The views of a scene show one set of named points, each view turned or mirrored, shifted and resized as a whole, with a little noise and some points left out.
In the rows, 128 means zero.

Scene 1
View 1
<97>: [119 156 158 176  81 137 108  81 159 129]
<2>: [107  82 123 103 148  89  89 118 183 134]
<118>: [131 122 151 136 135 139  97 103 150  95]
<7>: [147 125 153 164 111 152 115  89 124  85]
<208>: [154  96 153 108 191 122  97 122 142 108]
<126>: [138 136 153 154 114 178  84  90 142  38]
<19>: [124  33 100 121  98  81 126  97 137  91]
<104>: [137 155 165 196  80 128 145  76 129 156]
<136>: [148 162 182 100 223 169  46 138 178  90]
<143>: [108 140 157 147 129  95 109 102 178 188]
<196>: [131 115 158 114 187 109  98 125 167 152]
<166>: [161 156 177 211  86 134 169  66 102 157]
<223>: [149 154 173 171 136 143 118  95 133 129]
View 2
<104>: [153 147  77 126 113  87 204 115 115  85]
<166>: [155 101  97 158 105  15 237  75  93  86]
<19>: [222 157 101 187 156 150  99  87  59 117]
<7>: [140 114 126 168 119 107 171  75 126 122]
<196>: [148 151 141  97 100 171 126 172 114 125]
<136>: [ 81 124 187 100  83 218 131 143 188 159]
<2>: [175 177 104 126 128 188 105 145 106 117]
<126>: [115 111 134 179 119 149 168  41 171 140]
<97>: [134 149  77 136 114 107 200  90 143  93]
<143>: [156 174  80  89 105 130 169 164 117  82]
<223>: [128 117 132 123  94 102 194 118 128 112]
<118>: [141 131 126 143 116 146 155  98 132 125]
View 3
<118>: [116 118 130 127 155 149 126 126 132 144]
<136>: [144 167 107 190 166 179 117 139 116 153]
<196>: [145 141 127 119 182 194 135 126 139 156]
<208>: [130 110 134 160 165 174 146 137 154 147]
<2>: [127 118 144 113 199 181 166 133 132 131]
<166>: [119  88 136  63 115 137  90  90 177 180]
<97>: [115 126 127  73 148 141 106 108 124 152]
<104>: [121 113 136  64 148 151 111 101 145 159]
<7>: [106 103 130 119 134 129 115 120 137 149]
<19>: [ 96  69 162 104 174 144 179 135 147 115]
<126>: [ 92 129 117 150 133 106 106 132  86 125]
View 4
<136>: [121 173 133 147  67 165 136 111  98 100]
<208>: [126 136 121 114  97 161  94 124  95 127]
<143>: [139 117 116  80 113 196 124  84 145 119]
<196>: [130 137 114  99  92 188 105  98 105 122]
<223>: [128 102 128 107 105 158 135 126 145 112]
<19>: [147 131 139  77 154 159  55 132 123 151]
<166>: [129  52 115  79 123 145 138 132 171 120]
<2>: [144 154 129  89 122 188  85  96 112 132]
<126>: [137 147 162 131 122 131 127 150 148 112]
<97>: [141 112 140  94 130 162 137 116 169 113]
View 5
<97>: [ 87 119  52 177 102 119 118 127  90 163]
<166>: [ 36 127  28 122 101 151  91  62  67 137]
<19>: [168  92  73 128  73 236 198 134 133 146]
<104>: [ 80 116  45 158  83 131 130 105  73 162]
<143>: [127  90  78 176  50 103 190  67  26 192]
<118>: [143 129 113 159 127 143 140 122 111 160]
<126>: [129 152 112 173 167 141 106 159 153 155]
<136>: [187 152 206 186 180  77 157  96  98 187]
<196>: [170 116 143 161 104 123 188  69  65 181]
<208>: [172 125 154 137 131 164 176  76  98 164]
<223>: [ 96 133  93 150 126 121 117  84  83 158]
<7>: [109 137  90 142 134 161 119 117 124 142]
<2>: [187  91 114 167  80 156 212 112  88 177]

Which points are out of place in each view (at most two, in the order of its rows)? Write none if all are in place.
view 1 => <104>
view 2 => <166>
view 3 => <196>, <126>
view 4 => none
view 5 => <143>
